Points on a hilly landscape, in no order, each with its height.
From any point a climber takes the steepest step (rise divided by distance) to one of its 2 nearest points. It stops when none of these is higher. Distance is the straight distance between rows; heights are no part of it.
k201: [ 93  83  74  86 102 113 117  96 106  86 102 102  97 105  87 132 103  80
 108  96 104  71  98 117]  height 5.00
k274: [ 90 112 104 118 106  97 106 104 100 109  96  77 103  84 118  94  99 115
  87  86  93 109 107  79]  height 3.47
k884: [125  82  94 102  77 111  99  89 117 124 101 137 111 105  90  93 156 102
 113 112 105 114  88 120]  height 2.97
k614: [ 82  98 102 121 130 101 102 120 100 108  79  67  99  76 131  91  94 122
  89  69 116 116 130  81]  height 3.28
k508: [ 94  84 108  92 129  88 104  93 105 111  96  95  85 104 108  73  87 101
 107  78  82 103 111  68]  height 2.11
k307: [102 129 112 116  88  94  96 102  86  97 100  87 106  95 105  99  85 109
  85 109  97 106 101  93]  height 2.63
k491: [ 80 110  70 106  95 112 107 121  89  71 102  81 105  90  97 145  79  86
  96 104 134  73 102 135]  height 0.70
k845: [ 92  94  80  98  92 109 116  98 106  95 103  97 102  94  94 126 110  92
  98  99  99  83  97 109]  height 5.70
k627: [120  84  93 119  83 115 102  93 124 125  97 129 115  93 101  97 165 112
 106 101 111 127  96 121]  height 2.61
k972: [107  88  86 121  85 115 112  98 124 123  99 113 115  84 105 103 157 112
 100  91 102 119  95 113]  height 2.25
k389: [112  96 120 103 119 102  85 107  81  86  75 104  93 115  92  97  74  89
 110 100 121 101 124  97]  height 5.32
k942: [ 95 118  90 100  73 102  97  95  88  79 116  96  97  97  82 135  90  85
  88 133 114  80  85 122]  height 4.81
k946: [ 95 124 107 130 101 104  97 116  86 101  82  78 110  84 120  99  85 119
  81  93 117 112 116  94]  height 5.41
k28: [ 90 109 104 126 112 102 104 114  98 107  83  74 107  78 124  97  97 120
  83  79 110 114 119  85]  height 4.24
k287: [119  83 126  79 115  89  89  93 104 110  97 125  87 125  94  62  90 100
 111  99  84 110 101  80]  height 3.80
k691: [106 100  98 102  90  93 103  88 120 130 121 105 109  92 109  74 136 112
 107  90  65 125  75  91]  height 4.87
k544: [106 114 120  68  86  80  85  93  88  86 123 106  94 116  80  91  77  86
  97 129  75  89  78  95]  height 2.48
k349: [102 130 117 114  98  93  91 106  78  90  91  85 102 100 106  98  67 105
  89 108 106 104 109  91]  height 2.30
k473: [111  84 118 113 117 103  96  98 117 117  84 117  97  96 112  82 124 124
  95  89 112 131 116  92]  height 1.91
k24: [103 106 124  73 109  76  91  95  92  96 112 102  91 120  95  71  71  93
 102 102  67  99  90  74]  height 5.91
k807: [113 106 112 107 104 104  85 108  74  81  78 106 101 116  89 108  77  86
 108 116 130  94 120 108]  height 6.11
k669: [ 97  92 109  64 111  77  98  89 101 101 117 105  86 117  90  76  75  88
 108  98  61  89  81  75]  height 6.66
k75: [ 91 122 107 113 108  97  92 110  75  86  87  77  99  93 106 109  57  98
  93  98 114  95 113  94]  height 1.93
k816: [103 102  92 101  84 107 105 100  96  91  99 107 105 103  86 122 105  89
  99 116 111  86 100 114]  height 6.55
k350: [105 122 101  96  62  96  92  90  94  93 124 104 105 100  83 116 111  92
  91 139  94  93  75 117]  height 3.77
k11: [101  70  79  89 110 117 115  98 112  97  91 113  97 109  91 117 112  84
 114  88 108  78 107 111]  height 4.42
k333: [117  89  89  94  73 108 103  86 113 115 107 130 109 105  85 104 143  93
 111 116  93  99  82 118]  height 3.26
k498: [ 99  73  60  80  86 117 123  83 123  98 118 121  98 105  81 133 128  82
 113 102  93  66  78 125]  height 4.00
k180: [ 93  99 105 116 113  96 107  99 112 116  96  87 100  85 120  83 112 119
  91  80  89 117 108  76]  height 2.92
k129: [ 72 133  86 126  99 103 101 121  82  93  89  61 108  71 124 120  62 111
  79  91 121  98 107 106]  height 1.05
k487: [114 107 128 118 106  99  92  97 108 112  94 106 105  98 115  72 119 129
  90  93 101 135 110  86]  height 8.40
k111: [ 85 105  94  81  89  90 104  84 104  91 130  86  88  96  85 111  86  89
  93 110  73  82  77  95]  height 2.01
k213: [115  87 114  84 110  96  94  92  98 102  94 117  91 121  89  82  90  93
 110 103  90 100 105  87]  height 4.26
k38: [110 104 116  98  97  88  96  91 113 123 116 109 107 102 110  61 123 115
 103  91  69 128  82  85]  height 5.97
k255: [118 106 112 112  88 107  93 104  92  99  84 114 109 108  96 100 116 103
  95 117 123 108 112 108]  height 4.97
k258: [102  84  84  99  92 100 111  85 125 132 118 110 102  90 105  82 137 107
 112  85  68 113  78  93]  height 4.21
k780: [ 95 117  89 100  67 102 102  91  99  90 122  97 102  90  85 127 109  92
  87 126  96  90  79 118]  height 4.16
k490: [100  76  98 106 125 118  91 129  95  83  68 102 100 108  99 115  97  93
 114  87 149 101 136 125]  height 2.46
k9: [113 130 114 102  66  94  86  95  88  97 115 105 112 104  92 101 112 102
  91 136  94 105  81 110]  height 3.39
k496: [123 123 122  90  71  91  83  94  90  99 117 117 115 111  90  86 117 100
  99 136  87 109  79 109]  height 3.08
k412: [117  96 119  99  98  96  93  91 110 117 101 119 101 108 103  68 120 114
 103 100  86 124  96  90]  height 7.55
k101: [104  57  91 101 124 121 104 114 118 102  74 125  96 107  99 110 126 101
 109  88 137 104 126 122]  height 3.53
k804: [ 88  95  86 109  99 100 117  91 118 122 108  88 104  81 112  96 127 110
  98  82  76 105  91  86]  height 1.56
k932: [ 99  71  75  94 100 108 119  84 129 129 108 115  96  94 102  94 134 104
 115  82  79  98  86  96]  height 3.70
k284: [ 97  78  64  84  93 118 122  93 114  87 109 114 101 108  84 139 119  79
 110 103 107  64  91 128]  height 4.44
k128: [114 116 122 121  92 101  94 100  98 107  92 104 110  97 110  83 115 121
  89 104 105 126 108  93]  height 6.56
k919: [110  89 127  87 123  85  92  93 107 114  99 113  88 117 106  56  91 110
 105  88  80 118 102  71]  height 3.29
k42: [106  84  74  88  74 113 113  86 115 105 111 127 106 104  82 123 137  86
 110 114  96  83  82 125]  height 3.58
k858: [105  66  86  97 113 120 110 107 111 100  80 118  96 109  94 112 119  91
 112  90 123  91 117 115]  height 3.98
k526: [126  98 124  95  92  99  87  92 102 110  97 129 104 116  94  74 120 107
 105 116  99 117  99 100]  height 6.35
k369: [108 109 132 109 116  87  92  96 104 111  98  99  98 104 119  58 103 127
  91  87  88 133 109  71]  height 5.90
k865: [103  70  71  85  90 111 121  83 124 117 111 123  96 102  90 107 130  94
 116  92  81  85  81 107]  height 3.30
k852: [ 75 102  94 114 132  99 104 121  91 102  81  56  97  75 128  98  77 111
  97  66 116 102 129  82]  height 2.47
k690: [ 70 121  79 110 106 108  94 125  77  72  93  66 103  81 110 136  50  90
 100  92 135  81 107 126]  height 0.15
k480: [ 68 127  81 114 104 102  99 122  78  81  94  59 102  73 117 129  51  99
  89  90 126  88 105 114]  height 0.72
k63: [ 99  87  93 105 116 117  92 130  84  75  73  98 104 110  96 122  85  84
 117  92 147  90 128 128]  height 2.04
k735: [ 82 111 100  96 106  81 108  91 101 102 118  76  92  91 107  95  84 101
  92  92  70  95  92  75]  height 1.57
k212: [ 79 109  97  85  99  79 106  87 106  98 133  76  87  89  99  98  86  95
  91  99  61  89  78  80]  height 1.76
k706: [ 97  85  98  64 109  86 102  85 103  96 118 106  83 117  82  91  77  81
 113 101  66  80  84  85]  height 6.07
k441: [ 77 130  96 111 103  96  94 109  74  78 100  66  94  82 106 122  42  95
  90 101 115  90 100 103]  height 1.38
k237: [ 95  79  68  78  86 102 117  77 125 118 128 112  93  95  90 106 125  93
 114  98  63  84  67 104]  height 3.25
k853: [118 118 128  76  81  85  82  97  88  94 114 117 106 120  86  81  96  94
  99 132  82 100  81  99]  height 2.77
k17: [ 98  89  89 114  96 108 114  96 121 122 100 101 108  82 110  97 138 111
  99  85  90 113  97  96]  height 1.87
k264: [ 98  71  83  61 114  97 109  79 108  96 115 112  79 118  80 102  83  77
 123  97  72  69  85  94]  height 5.50
k800: [ 94  79  63  75  80 108 118  75 126 106 132 113  94  96  81 123 128  86
 111 104  74  75  64 117]  height 3.57
k992: [112  92 120  91 118  96  90  98  89  94  86 107  91 119  90  87  76  89
 110 100 100 101 115  87]  height 4.69
k622: [104 131 111 108  74  95  93  97  90  98 112  94 108  96  98 103 102 106
  86 121  91 106  87 102]  height 3.05
k588: [100  57  98  98 138 119  90 125 110  91  67 113  91 111 100 113 109  96
 117  83 147 107 136 124]  height 2.96
k331: [ 74 119  90 122 113  99 104 121  85  99  86  57 104  72 127 108  71 114
  85  78 114 100 118  92]  height 1.74
k154: [105 117 127  87 106  79  88  98  84  91 105  96  93 116  97  77  65  97
  96 105  79 103 100  76]  height 5.29
k964: [113 109 108 112  92 105  92 108  81  90  82 107 106 108  94 109  95  95
  97 117 127  98 115 108]  height 5.38
k378: [ 66 116  65 110  99 113 103 133  87  73  97  67 110  83 113 143  66  93
  96  91 140  78 108 139]  height 0.03
k593: [ 90 102 105  94 116  84 105  93  99 103 105  83  92 100 106  87  80  98
 100  88  76  97 102  72]  height 1.78
k860: [103 115 129 101 117  82  91 100  85  95  96  88  94 111 106  74  66 106
  95  94  88 111 112  70]  height 5.73
k847: [ 96 115  91 103  85 104  98 103  83  78 102  94 100 100  88 131  83  86
  92 122 118  81  98 117]  height 5.53
k908: [128 107 124 107  84 101  86  95  95 105  92 124 110 113  95  83 126 110
  99 124 114 119 104 105]  height 5.66
k19: [ 98 108 106  73  83  85  94  87 102  92 131 100  93 103  82  99  91  89
  96 121  68  89  70  98]  height 2.23
k649: [ 90 107  76 109  94 115 103 125  84  73  90  93 112 101  95 140  87  85
 101 109 143  76 110 137]  height 1.13
k376: [104 110 130 105 117  86  93  99  95 104  95  93  96 108 113  67  84 114
  93  89  88 121 112  69]  height 6.79
k377: [100  98  89 107 102 115  93 124  76  71  80 103 107 114  89 131  85  77
 113 111 149  79 119 133]  height 1.59
k13: [ 97  84 117  98 136  83  99  92 113 119  99  98  84 103 118  56  95 116
 102  76  82 119 111  61]  height 2.60
k96: [ 99  85 109 114 121 103 102 103 113 114  83  98  96  90 117  87 115 121
  93  80 109 123 120  84]  height 2.33
k391: [105 117 111 127  92 106  98 108  95 104  86  95 112  89 112  97 110 119
  84 101 114 117 111  98]  height 5.47

Call two points neighbours if one is among the 2 nearest of the other. Go from one point of each pair to the other, from neighbour to neighbour, staying as high as possible. Name the lowest point that can't be avoided.
k669 and k487: k154
k376 and k487: k369
k9 and k412: k237
k412 and k807: k255

Two climbers start at each pair of points below. Name the first point that both come to, or write none.
k17 and k858: k201
k491 and k350: k816
k75 and k735: none
k588 and k508: none
k42 and k237: k498
